Each row is a point on a tangle of strands that fork and nearly touch. The rows are in no order.
(in the rows, 128 means zero)
Two points are linked if the straight distance between their rows is under 113. Some points are linked to none.
Q_417: [117  90 109 122 142 160  60 148 118 104 167  60  79 131 168 138 120 142
  74 168 124 141]
Q_583: [170 144 130 132 112 155 145 135 151 129 119 125 148 124 128 139 128 108
 200  94 110  98]
Q_323: [170 125 171 115  83 114 115 115 162 148 125 115 127 112  53 157 106 149
 149  81 129  61]
Q_433: [112 129 181 128 125 131  97 112 148 122 166  96 116 164 113  91 191 136
 103  76 147 100]
Q_241: [131 130 117 110 135 129 156 131 102  87 126 145 109 141 145 103 170 154
 107 134 107 121]
Q_259: [144 163 108 106 119 121 120 160 140 128 177 140 116  71 125 112  97 155
 102 110 159 154]
Q_72: [136 103 111 116 101 133 135 149 133 146  70 115 112 153 181 129 170  55
 129 144 123 180]
Q_976: [159 143 138 133 161 148 174  85 104 113 113 157 126 113 129 131 152 185
 109 137 120 131]
Q_367: [134 169 122 181  90 121 112 143 139 134  97 117 112 114  76 104 144  98
 146  94 137  63]
Q_209: [107 143 128 110 142 140 131 126 113 133 150 138 133 231 146  92 168  92
 146 169 164 171]
Q_848: [ 98  99  68 128 150 132 134  93  84 104 133 121 152 146 191 149  93 147
 145 154 106 118]
Q_980: [127 163 146 138 123 140 126 125 140 151 123 135 160 123 144  95 179 114
 129 120 158 115]
Q_366: [106 127 176 140 108 123  86 199 165 123 184  77 114 112 126 122 146 132
  94 108 175 166]
Q_439: [138 146 168 135  78  81 151 109 149 140 121 149 113  84  65 156 147 177
 123 105 154 137]
Q_291: [155 159 124  94  95 103 121 125 126 148 150 142 157  76  89  79 127 115
 154  72 150  95]
Q_579: [157 142 140  83 111 140 154 156 144 132  34 177 103 123  52 115 111  73
 118 161 112 141]
Q_42: [158 142 151 108 101 106 149 145 147 142  78 187  99 121 108  40 126 108
 114 103 133 178]
Q_915: [156 139 110  85 121 109 151 170 133 139 111 182  84 159 145  49 101  85
 132 121 138 187]
Q_912: [ 95 165 107 109 143 176 156  87 112 144 149 109 181 127 154 149 138 102
 134 165 153 123]
Q_403: [157 145 120 170  95  96  90 131 163 127  97 108 130 140 133 121 162 186
 133 131 148 107]
Q_415: [ 90  82 161 155 169 142 130 142 106 126 183  88 127 127 158 159 114 123
 116 101 128 145]
Q_298: [146 125 175 143 112 114 147 155 114 145  84 171 122 134  35  91 158  74
 120  89 114 107]
Q_83: [147 129 139 148 127 110 108 158 107 150 118 127 132  93  93 109 135  91
 104  95 117  63]
Q_727: [125 149 126 117 153 150 129  62 104 159  76 131 166  78  69 114 102 108
 158  97  96 114]
Q_771: [ 88 129 116 162 180 107 130  46 133 174 118 131 166 123 125 152 114 135
 154 126 113 102]
Q_578: [127 112 110 141 158 163 153  40 136 130 125 124  94 132 133 194  91 158
 135 161 104 115]
Q_255: [ 98 104  88 112 122 121  82 138 114 113 141  80  88 164 176 103 150 118
  88 146 140 147]
Q_983: [120  96 148 186 120 120 119 160 119 138 158  90 111 159 133 151 208 121
 111 133 152 137]
Q_247: [154 116 108  82 105 113 128 155  98  85 106 129 112  85 154 139  60 134
  71 163 114 116]
Q_787: [ 70  97  98 119 119 150 190  72 144 157 161 107 152 104 181 196 127 181
 116 177 109 122]
Q_43: [133 150 179 193  47 106 112 153 131 122 128 117 111 145  68 132 128 175
 109  74 153  53]
Q_36: [160 178 146 174 134 144 137 142 139 145 110 156 106 199  75  63 153 109
 132 118 146 117]
Q_652: [170 119 122 140 115 153 135 101 134 152 104 103 126  94 165 149 128 136
 168  83  85 102]
Q_132: [ 87 108 123  98 131 136 112 166 138  96 185  99 123 177 135 122 145  91
 174 125 158 165]
Q_55: [110 141 153 163 142 116 115 103 118 155 177 127 145 193 143 119 209 179
 124 140 163 154]
Q_381: [125 129 120 152 136  94 111 111  77 157 140 135 119 152 151 115 222 164
 122 128 149 164]
Q_731: [138 160 136  89 147 154 137  92 119 143  66 151 152  94  34 136  81  77
 131 128 102 122]
Q_837: [109 155 124 122 119 130 134 126 148 121 151 123 104 213 132 109 142  94
 175 114 156 151]
Q_953: [113 182 164 161 133 116 144  91 142 148 156 141 115  84  68 141 129 151
  94 101 151 147]
Q_73: [131 157 121 110  70 107 148 151 132 147 108 152 142 105  76  61 161  76
 161 101 158 110]
Q_54: [147 144 110 177 196 140 159  88  88 150  97 151 129  91  89 156  79 146
 135 147 100 127]
Q_395: [129 124 175  67 121 113 142 101 152  96 102 144 134 120 111 176 120 130
 117 155 130 130]
Q_327: [112 129 144 151 150 138 167  70 127 163 139 131 168  85 129 156 142 126
 157 111 117 110]
Q_387: [156 114 156 133 136 153 118 181 154 113 141 114 140 181 161  79 134 109
 170  96 126 148]
Q_710: [109 182 141 147 137 132 150  72 152 142  92 158 102 127  20 165 131 200
 154 127 112 130]
Q_398: [117 122 109  80 112 119 132 129  99 126  90 157 181  98 193 105 135  88
 107 154 134 153]
Q_763: [106 117 101  75 121 101  64 157 102  99 129 115 110 153 157  68 112 107
 110 142 141 130]
Q_691: [109 114 107  73 100 104 126 119 130 147  73 152 149 117 149  74 158  67
 139 132 131 120]
Q_819: [133 114 125 149 125 124  88 172 161 112 171  75  98  85 147 120 120 202
 114  99 129 125]
Q_908: [121  86  78 147 119 129 151  94 122 156 157 115 107  70 157 164  54 194
 159 119  84  78]
Q_974: [139 124 116 161  76 134 108 215 143 133 145  94 141 157 178  98 181 123
 148 150 161 163]
Q_111: [ 88 140 116 116 138 147 168 102 107 123 108 128 120 152 104 171 170  99
 154 172 148 164]
Q_392: [142 105 151 155 147 114 109 165 126 136 172 115 110  73 128 142 125 192
  70  78 119 132]
Q_252: [116 108 109  77 125 149 123 158 127 121 119 153 124 164 165 100  50  15
 122 143 122 153]
Q_555: [114 150 154  94 102  76 121 112 158 124 123 131 157  94 143 158 127 104
 100 135 156 146]
Q_950: [112 109 110 103 142 122 148 120  71 119  93 172 127 119 104 107 127  73
 125 126  96 153]
Q_502: [ 93 133 147 147 130 140 150  62 140 135 166 115 107 176 101 146 147 178
 166  90 120 110]
Q_204: [117 160 126 189  96  99 127  84 145 138 109 112 127 172 100 108 181 192
 165 119 141 109]
Q_828: [162 113 158 129 140 101 112 158 108 146  97 180 162 160 131  62 173 105
 106 135 131 122]
Q_211: [147 152 143 109 164  95 115 108 125 152 142 150 175  98 100  94 109 115
 128  85 156 105]
Q_596: [106 148 115 134 133 170 185 103 105 139  74 168 129 101  93 162 160 109
 157 124 121 172]
Q_740: [111  96 120 102 123 136 119 134  93 130 126 124 174 141 223 145 161 118
 112 176 146 155]
Q_30: [109 140  79 182 154  82 122  88 138 148 135 121 154 112 112 152 116 156
 183 106 131  98]
Q_782: [135 128 117  53 102 133 113 135 108  86 151 120 129  71 160 126  63 164
 110 129 129 110]
Q_230: [101  48 110 135 119 146 116 180  83  84 179  78 137 144 188 126 165 153
 147 136 124 178]
Q_495: [151 100 132 105 151 117 114 120 105 135 127 144 156 111 157 132 109 135
 106 119  99  96]
Q_708: [195 116 132 123  95 113 168 144 119 129 104 145 110  68 108 144 132 120
 135  84 109 106]
Q_377: [155 118 150 132 133 124 122 156 153 109 157 114 165 113 125 160  94 130
 174  97 127  76]
Q_955: [118  92 118 133 112 173 119 144 109  98 183  75 128 170 194 112 186 194
 140 139 119 148]
Q_717: [136 138  99 142 162 138 150  74  92 145 137 150 120  70 128 137  57 171
 100 154 101 106]
Q_15: [120 156 117  92 136 108 143 150 142 134 102 180 144 146  94  67 133  70
 116 175 157 157]
Q_775: [120 107 123  89 125  79  92 171 122 103 120 133 105 150 104  88 118  85
 123 102 129 136]
Q_729: [155 107 154 131 152 105 122 117  90 139 100 156 148  82  89 125 128 116
  84 122  90  85]
Q_110: [105  93 143 137 165 131 147  88 145 183 188  91 122  87 157 142  87 191
 134  89 127 110]
Q_969: [125  88 141 118 112 138 123 121 131 117 132 108 164 155 217 143 177 105
 154 124 144 185]
Q_216: [120 182 109  90 129 152 151 137 102 148 118 173 118  68  85  87 131  80
  99 125 146 147]
Q_179: [138 129 138 120 173 144 104 163 114 118 151 149 161 187 169  84 103  86
 139 127 120 157]
Q_393: [ 86  86  99 118 140 181  74 134  77 115 164  71  91 165 195 157 104 136
  77 173 127 195]
Q_753: [122 169 150 131 114 164 154  91 111 142  57 147 166  74  36 101 173 146
 130 141 115 132]
Q_692: [125 167  93 123 147 150 127 112 118 187  72 156 136 135  92  42 134  48
 137 132 123 107]
Q_20: [128 156  81 118 134 162 140  72  91 141  81 156 142 177 167  98 124 109
 142 171 134 166]
Q_88: [116 121 127 164 116 115 136 102 176 126 146  97  96 153 142 187 166 184
 137 142 145 137]
Q_194: [ 88  89 103 162 151 153 112  96 102 156 194  97 174 140 222 178 128 153
 140 181 143 114]
Q_843: [135 118 159  56 122 119 142  62 138 106  82 159 166 126 114 128 144 122
 147 130  89 145]
Q_248: [167 166 177 213  97  95 132 165 120 129 125 128 133 102  86 151 124 168
 126  96 133  81]
Q_851: [143 105 139 111  98  97  94 146 134 154 100 135 161 116 165  57 132  85
 142  86 136 133]
Q_412: [ 93 115  99 143 122 100 130 131 138 135 167  91 126  92 167 152 109 175
 155  96 140 184]
Q_934: [ 74 104 135 129 165 120 129 141 118 109 219  96 138 120 167 164  82 152
 144  90 143 181]
Q_758: [148 144 169 159  91 146 169 124 144 114  90 157 147 100  86 141 183 132
 116 119 120  84]
Q_913: [146 158 141 159 137 162 145 185 148  99 170 143 159 169 123  93 143 126
 168  99 139 105]
Q_338: [113 106 121 109 144 121 139 166  70 133 139 155 132 166 170 105 166  88
  93 126 151 187]
Q_872: [ 75 108  90 131 144 146  96 103 113 128 160  71 133 128 197 169  86 136
 125 160 126 133]
Q_800: [139 115 151 188 134 118  84 187 149 113 166  84 141 167 151 116 134 126
 162  97 132 165]
Q_866: [108 127  91 125 150 135 112 137  75 145 111 138 120 159 156 113 103  53
  81 183 135 151]
Q_765: [103 167 103 131 121 147 108  67 157 179  78  95 111 124 113 116 169  88
 137 112 118 126]
Q_23: [145 113 150 100 110 176  98 186 186 116 123  91 101 157 159  95 113  85
 105 158 142 176]
Q_118: [161 152 186 118  86 111 149 150 149 148  63 164  84 133  42  63 144  96
 108  72 122 160]
Q_647: [113  73 147 117 152 104 138  98 181 140 168 121 145  94 139 203  51 208
 126 130 115 130]
Q_325: [117 143  91 125 115 146  99 181 123  96 158  96 136 117 152 100 138 115
 140 120 135  83]
Q_297: [121 155 112 158 168 113  73 148 143 157 150  90 124 125 122 116  93 127
  83 128 140 119]
Q_530: [150 165 129  60  88 136 131 105 169 109 108 137 160 142 121 100 133 102
 156 133 144 110]
Q_2: [152  79 127 135 156 160 109 163 121 120 151  86 128  80 175 155  69 143
  87 133 102 121]
Q_781: [ 88  92 105  98 109 141 118 219 104  81 165 113 130 146 185 129 120  81
 115 159 139 178]
Q_770: [154 142  87 131  99 134 160 132 110 115  73 147 127  78 128 125 137 133
 118 168 121 103]
Q_288: [151 166 131 137  85 112 105 171 141 118 168 124 101  91 114 125 115 199
 131  90 154 115]
Q_929: [124 114 143 132 140 107 100 108 199 142 140  95 145 108 129 195  88 182
 128 161 133 112]
Q_177: [132  91 116 173 173 159 107 161 118  95 169  92 130 161 163 155 107 183
 140 153 110 119]
Q_553: [139 138 134  55 153  94 118  99 116 128 123 161 174 126 100  94  76  83
 153 100 116 112]
Q_459: [ 90 108 123 145 150 112 192  94 126 143 151 123 137  96 149 190 130 172
 148 154 122 116]
Q_348: [122 107  92 110 133 146 114 146  97 127 112 133 142 129 169 122  71  43
 123 111 102 104]
Q_616: [102 125 143 133 139 129 101  97 133 127 159  98  72 159 144 100 163 152
 116  78 135 145]
Q_733: [104 129 128 178 135  90 162 124 120 105 164 149  96 110  79 155 145 202
 114 137 128  84]
Q_213: [139 146 116 125 151 125 122 134 141 115 111 163 140 155  72 123  94  80
 182 149 119 114]
Q_624: [189 168 143 112 152 166 133 147 125 134  99 156 138  99 138 112 103  87
  99 153 115  98]
Q_760: [138 184 123 193  85 127 132 135 168 158  97 125 128 113  87 149 149 112
 138 102 174 119]
Q_839: [114 147 101 128 146 111 152 109  92 157  71 166 137 121 129 137 138  66
 147 129 120 183]
Q_661: [ 97 112  89  86 138 137 142 160 106 116 134 150 121 210 128 120 151  50
 150 187 151 147]
Q_380: [115 136  91 137 157 153 135  52  80 148  97 138 170 152 176 162  90 113
 134 166 110 140]
Q_112: [168 126 190 131 124 105 129 143 134  92 151 138 120 155 104 115 109 156
 148  44 116 117]
Q_206: [ 80 172 120 107 128 142 131  80 129 122 154 127 118 168  98 140 196 139
  96 194 157 119]
Q_658: [138 140 153 177 113 146 103 114 201 126 157  78 105 140 122 164 130 189
 155 113 148  98]
Q_21: [131 130  71 110 134 178 125 109  82 155  89 174 119 192 157  69 164  87
 136 197 124 140]
Q_742: [130 111 137 141 173 103 144 143  90 117 121 176 115 167 126 101 153  89
 119 119 110 185]
Q_666: [168 134 109 130 158 120 130 145 129  83 138 134  81 143 128 146  64 154
 130 133 122 147]
Q_430: [129  97 122 151 133 124 136 127 146 127  99 118 100 132 182 192 147 155
 129 163 122 162]
Q_935: [110 137 106  95 126 171 129 114 126 127 126 129 123 179 187 116  85  25
 125 130 131 196]
Q_944: [162 149 164  67  85  76 112 120 148 131  77 163 160 110  56 129 110 114
 170 112 145 126]
Q_440: [ 86  65 134 136 146 160 123 137  66  94 184  72 159 136 195 173 127 128
 129 137 116 174]
Q_92: [131  64 165  88 121  96 102 136 134 105 154  82 144 100 146 182  94 154
  99 117 129 138]
Q_943: [178  99 169 124 125  98 114 117 156 112  80 140 110 163 121 146 127 133
 129 111  97 111]
Q_823: [100 115 126  92 166 159 107 117 107 106 178 104 118 171 183 141 122 175
  87 148 126 187]
Q_792: [173 170 111  84 123 121 129 117 138 128  83 159 106 110 108 104  85 140
 126 121 125 137]
Q_332: [159 110 106 149 168 121 106 178  94  86 157 117  98 146 139 121 109 164
 126 111  99 139]
Q_285: [143 109 181 173 124  90 102 148 161 117 139 117 123 181 117 147 151 162
 163  87 151 167]
Q_456: [134 122 147 152 111 130 150 129 150 157 179 115  92  61 103 160  96 197
  86 110 127 111]
Q_804: [ 87 130 118 119 151 170 140  95 143 129 172 116 156 128 157 145 120 148
  93 186 139  84]
Q_427: [123 173 128 132 115 153 141  81 159 136 119 104  96 123 114 155 150  84
 151  99 123 141]
Q_603: [139 156  62 122 133 158 126 138 123 156  93 147 112 141 128  61 163  87
 130 165 140 115]
Q_669: [154 162 157 153 135 149 180  88 165 142  93 142  99 126  66 196 127 165
 136 137 129 131]
Q_95: [127  74  98 148 137 130 142 140 117 117 179 108  97  83 173 156  39 214
 129 146 100 105]
Q_631: [129 123  96 161 146 100  92 115 107 148  94 110 131 175 123 127 159 105
 136 162 117 115]
Q_693: [ 91  90 101  83 118 170  88 195  91  84 157  81 127 173 182  88  78  97
 104 159 124 187]
Q_442: [116 174  88 120 150 146 108  71 131 170  94 143 147 123  97  85 120  98
 158  96 116 108]
Q_158: [148 191 118 135 165 168 141 129 121 150 119 154 133  89 116 123 105 108
  85 148 133 145]
Q_190: [118 136 120 134 168 130 110 110  89 139 112 130 153 125 163 127 133  83
  54 167 135 120]
Q_762: [116 162 100  77 124 135 125  95 138  99 136 130 192 137 159 107 113 103
 143 152 151 116]
Q_476: [156 173 168 159 118 137 117 183 160 143  99 134 141 166  53  64 123  98
 137 135 161 104]
Q_300: [154 113 162 153 136 109  81 138 173 141 171  99 152 106 132 138  77 164
 156  68 131 113]
Q_339: [100 142 138 150 164 107 110 113 125 132 145 136 115 129  91 134 129 128
  95 127 148 135]
Q_874: [137 124 170 129  88 127 178  82 154 122  99 136 137  68 123 156 174 183
 106 131 115  80]
Q_416: [ 93 115  86 156 136 100 108 151 128 119 168  96 113 113 149 180  96 142
 116 153 145 153]
Q_683: [150 128 156  90 129 133 144  77 149 138 137 141 142  95  74 157  80 149
 176  94 109  75]
Q_402: [ 85 134  84  83 121 161 117 104 103 115 145 117 121 168 158 141 177 110
 110 204 139 112]
Q_750: [120 148 126 177 167 133  89 125 142 151 162 105 129 167 174 116 160 158
 125 142 170 167]
Q_220: [160  97 134  65 109 111 110 136 109 107 140 131 107  98 133 120  77 115
 141  60  79 115]
Q_122: [164 147 124 170 161 161 104 207 153 140 139 112 116 132 161 105 118 110
 108 166 141 127]
Q_701: [122 123 134 154 136 119 116  96 119 145  63 121 138 146  71 114 192 123
 129 142 103 102]
Q_446: [117 107  99 170 146 164 133 124  81 110 179 111 101 171 168 151 151 142
 133 150  97 111]
Q_78: [107 104 169 131 141  87 165  98 135 150 134 149 171  93  44 147 137 173
 141 103 127  65]
Q_293: [135 121 162 112 119 158 110 140 167 102 149  94 143 131 172 136 150 164
  95 138 131 133]
Q_320: [116 128 138  92 138 131 193  54 136 148 150 146 139  70 109 157  75 190
 144 120  98  83]
Q_548: [ 98 128 161 176 128 118 171  79 169 185 138 124 148  75  83 164 139 154
 126 118 115  65]
Q_662: [130 133 178 169 142 119 156 120 135 154  95 148 172 105  20 174 136 141
 145 127 111 105]
Q_342: [114 120 177 154  89  64 142 138 131 131 144 141 136  83 106 163 151 162
 151  71 144 137]
Q_749: [151 156 118 112  89  91 125 124 136 130  26 166 152 121  45 100 137 122
 174 140 139 149]
Q_862: [179 139 147 145  90 109 105 135 171 121  69 135 133 162 110  97 144 131
 133 122 125 118]
Q_575: [125 125 170  90 104 108 137  93 150 153 124 127 155  62 120 138 169 147
 106  92 123  90]
Q_812: [119  88 150  77 140  92 142 118 146  71 138 119 122 117 137 181 106 153
 110 142 106 147]
Q_965: [154 156 101 137 126 131 157 159 117 135  76 142 112 138 140 132 142  80
 143 155 134 191]
Q_277: [121 125 108 142 108  79 120 205 176 142 105 160 101 174  93  40 126  53
 154 128 147 130]
Q_242: [116 147  74  81 133 121 127 132  96  77 126 136 138 114 161 147  58 127
  76 171 142 159]
Q_685: [105 105 146 159 119  79 147 142 116 122 151 125 147  99 127 170 171 128
 130 107 123 104]
Q_690: [129 141 136 142 176 159 157  79  78 128 112 173 117 142  84 118 157 164
  91 176 107 133]
Q_687: [179 107 111 126 103 146  95 190 116  83 140 110 119  91 131 114 114 140
 136 138 118  88]
Q_483: [149  87 128 120  97 101 137 159 120 151  52 182 107 142  86  41 137  48
 156 130 107 107]
Q_505: [174 162 162 189  79 115 142 164 178 129 119 113 119 120  72 181 128 134
 147  92 145 116]
Q_62: [118 103 122 127 128 186 102 165 127 104 208  75 119 196 159 121 168 136
 176 128 148 156]
Q_853: [121 117 106 135 164 164 109 157  83 108 153 136 138 179 185 124  86  81
  96 168 115 161]
Q_407: [ 83 126 109 115 144  74  97 134 107 118 141 116 102 116 106 139 134  97
 110  99 136 133]
Q_104: [155 154 181 173 143 145 143 137 153 121 137 149 131 168  92 114 148 141
 142  90 127 113]
Q_901: [116 173 118 168 145 138 145 121 144 156 192 115 100  83 114 129  94 194
  88 138 134  91]
Q_570: [157 107 166 138 141 108 147 164 134 138  59 179 134 166  72  59 158  77
 113 136 114 132]
Q_489: [142 116 166 124 136 131 121 218 147  98 176 111 126 101 124 139 134 105
 100  94 150 157]
Q_314: [119 162 153 175 121 109 121  70 169 152 114 135 133 141  47 163  96 188
 179 105 141 113]
Q_64: [145 145 130 127 136 143 162  83 114 144 107 152  72  87 126 140 130 165
 109 104 101 153]
Q_115: [ 76 102 112 119 137 175 159  59 105 133 181 109 112 126 184 164 162 163
 107 172 116 105]
Q_127: [137 128 111 113 156 132 119 119  94 103 134 149  86 182 172 128 152 168
 115 160 126 169]
Q_780: [124  88 142  93 107 141 102 159 143  67 167  91 115 134 154 118 103 155
 169  85 113 132]
Q_755: [124 138 102  90 134 152 147 102 114 120 135 123 119 118 180 161  72 103
 149 107 130 163]
Q_959: [ 99  51 123 179 127 112  92 150 106 121 156  74 139 143 171 141 173 135
 138 137 121 126]
Q_308: [161  92 164 127 107 144  99 214 138  95 160  94 152  96 131 133 132 140
 105 106 115 102]
Q_154: [115 145  97 111 150 162 120 161  88  95 155 141 146 140 199 119  56 138
  71 157 129 157]
Q_316: [107  83 128 115 167 104 104  88 107 100 153 124 167 142 170 121 101 152
 125 129 107 109]
Q_460: [144 131 142 123 142 103  65 144 151 131 143  83 146 135 145  99  85 136
 122  95 127 122]
Q_703: [172 144 128  73 121 143  94 143 152 129  93 143 119 115 120 102  89 101
  90 146 128 111]
Q_223: [ 98  54 153 105 125  93 120 154 155 131 177 105 132  57 151 176  70 185
 114 117 121 153]
Q_474: [124 101 137 133 135 133 114 200 121 126 163 118 132 127 183 126 142  92
 105 118 146 199]
Q_189: [171 104 151 129  71 117 111 155 147 112 152 106 127  89 100 162 103 145
 158  75 114  54]
Q_151: [106 128 217 166 118 128  96 148 171 133 169  92 136 140 120 119 158 145
  80  98 147 129]
Q_50: [127 113 101 175 107 157 143 102 161 161 138  87 113  89 169 161 116 198
 159  99  94  89]
Q_681: [126 136 186 143 173 138 169 100 154 132 110 156 163 143  77 193 140 104
 162 131 113 110]
Q_197: [129 130 165 184 114 134 153 102 179 140 155 113 129 120 108 157 134 182
 128 112 124  47]
Q_595: [114 175 144 184 127 103 108 104 128 139  86 146 146 177  66 112 192 160
 129 154 138 105]
Q_864: [132 105 102 172 147 104 110  97 125 145  98 110 116 189 175 170 147 131
 145 170 122 161]
Q_887: [124 136 124  55 119 161 156 100 111 144  24 185 138 105  58  94 112  91
 128 148 104 134]
Q_478: [142 102 149  91  82  88 113 211 146  94 134 137 120 147 128  95 148 107
 145 107 132 118]
Q_856: [134  74 142 179 154 173 119 147 160 132 173  64 124 148 183 158 125 207
 136 171 112 152]
Q_580: [134 169  80  87 133 130 128 122 121 144  93 168  97 132 147  82  83  94
 134 111 140 184]
Q_722: [ 92 147  82 130 126 146 154 117 111 114 119 132 115 133 127 177 155  84
  90 195 135 134]
Q_651: [156 135 185  85  89  80 111 162 147 104 123 139 148 128  88 130 141 119
 145 105 148 105]
Q_566: [152 110  95 111 134 130 150 134  80 106  93 150 135  84 153 161 100 115
 118 149 100 101]
Q_409: [108 141  96 126 119 116 158  75 112 126 110 133 116  67  82 179 109 123
 132 136 116 114]
Q_648: [131 106 109 104 104 122 140 208 156 140 115 155  97 155 141  55 122  39
 120 147 127 157]
Q_802: [147 153 106  81 151 110 131 132  94 117 176 158 133  66 138 140  56 140
  89 104 132 121]
Q_141: [134 138 105 101 114 153 129 221 138 110 132 128 167 144 193  75 100  57
 131 180 155 147]
Q_14: [157 100 138 133  97 105 168 111 127 127  94 128 106 101 152 181 149 137
 166  88  94 139]
Q_568: [116 120 125 108  94  98 119 128 137 144  79 141 121 141 142 102 201  83
 112 143 142 165]
Q_714: [119 151 123 124  96 124 135 116 162 167  36 166 137 153  76  63 147  85
 181 167 152 157]
Q_65: [161 159 134 150 146 148 144 103 174 134 107 139  92 151  94 164 124 120
 143 135 132 172]
Q_967: [132 151 111 112  69 114 160 177 120 115 119 140 155  95 120 126 163  78
 141 120 133 116]
Q_368: [162 152 127 114 115 115 130  87 155 138 100 144  98  93 151 155  94 174
 101 124 125 133]
Q_273: [132 129 111 113 167 143 129  86 122 145 186 133 136  69 122 134  22 170
 115 113 123 105]
Q_11: [131 148 139 165  74 128 119 193 147 116 135  98  90 162  96  91 154 122
 136  71 154 125]
Q_168: [105 130 102 104 119 166 174  47 124 129 103 133 126 110 172 182 104 175
 108 180  99 125]
Q_34: [104 111 122 154 168 149 144  81 105 120 163 126  81 192 112 151 168 157
 140 143 122 102]
Q_989: [103 107 105 174 147 114 149  96 149 147 177 127  90 124 119 119 135 212
 102 132 129  91]
Q_497: [135 158  76 112 167 129 126  93  94 110 149 145 138 146 135  94 110 156
 168 124 122 125]
Q_39: [109 106 156 144 143 131 114 140 120 127 144 123 100 175 123 139 185  70
 112 122 124 114]
Q_671: [108 123 104 123 118  95  82 124 111 149 126 128 109 158 167  84 205 126
  82 149 159 138]
Q_845: [127 127  97 147 176 132 141  88 122 125 111 125  70 165 108 165 116 173
 122 165 108 115]
Q_180: [132 173  93 114  79 148 162 129 130  99  99 139 103  93 109 138 169 124
 138 127 148 109]
Q_665: [149  99 115  78  85 135 108 167 102 111 115 106 138 104 157 122  74  69
 144  96 116 133]
Q_829: [122 164 100 123 167 117 179 131  83  83 148 173 123 131  91 150 114 132
 123 151 122 119]
Q_602: [105 166  53 160 169 109 106 104 100 138 138 126 120 123 145 123 108 137
 151 128 136 127]
Q_165: [129 110 194 190  98 132 164 144 121 118 139 131 117 102 115 148 192 150
 101 104 117 103]
Q_723: [124  90 136  98 127 146 144 195 131 103 111 162 140 157 164  95 109  42
 124 173 113 139]
Q_998: [141 126 153  44  99 121 130  67 126 142  70 128 152  82 113 117 144 109
 120  97 119 111]
Q_178: [136 145 128 153  88 121 119 138 125 126  74 122 158 148  76  94 184  80
 155 138 117  62]

A fork is a point with three links. Follow the links from the first point to the second and name the forks in between, in order.
Q_722, Q_874: Q_839 > Q_568 > Q_671 > Q_255 > Q_775 > Q_339
Q_812, Q_583: Q_395 > Q_339 > Q_377
Q_568, Q_843: Q_671 > Q_255 > Q_775 > Q_339
Q_36, Q_259: Q_104 > Q_387 > Q_853 > Q_247 > Q_802
Q_723, Q_433: Q_648 > Q_915 > Q_792 > Q_976 > Q_255 > Q_671 > Q_568 > Q_839 > Q_474 > Q_489

Follow the links from the first point to the second, and from the first to the third. Name the last point that the two ways share.
Q_583, Q_483, Q_474: Q_255
Q_456, Q_579, Q_36: Q_247
Q_944, Q_206, Q_368: Q_255
Q_197, Q_862, Q_247: Q_701
Q_288, Q_661, Q_39: Q_230
Q_733, Q_285, Q_887: Q_247
Q_495, Q_787, Q_862: Q_701
Q_722, Q_439, Q_95: Q_339
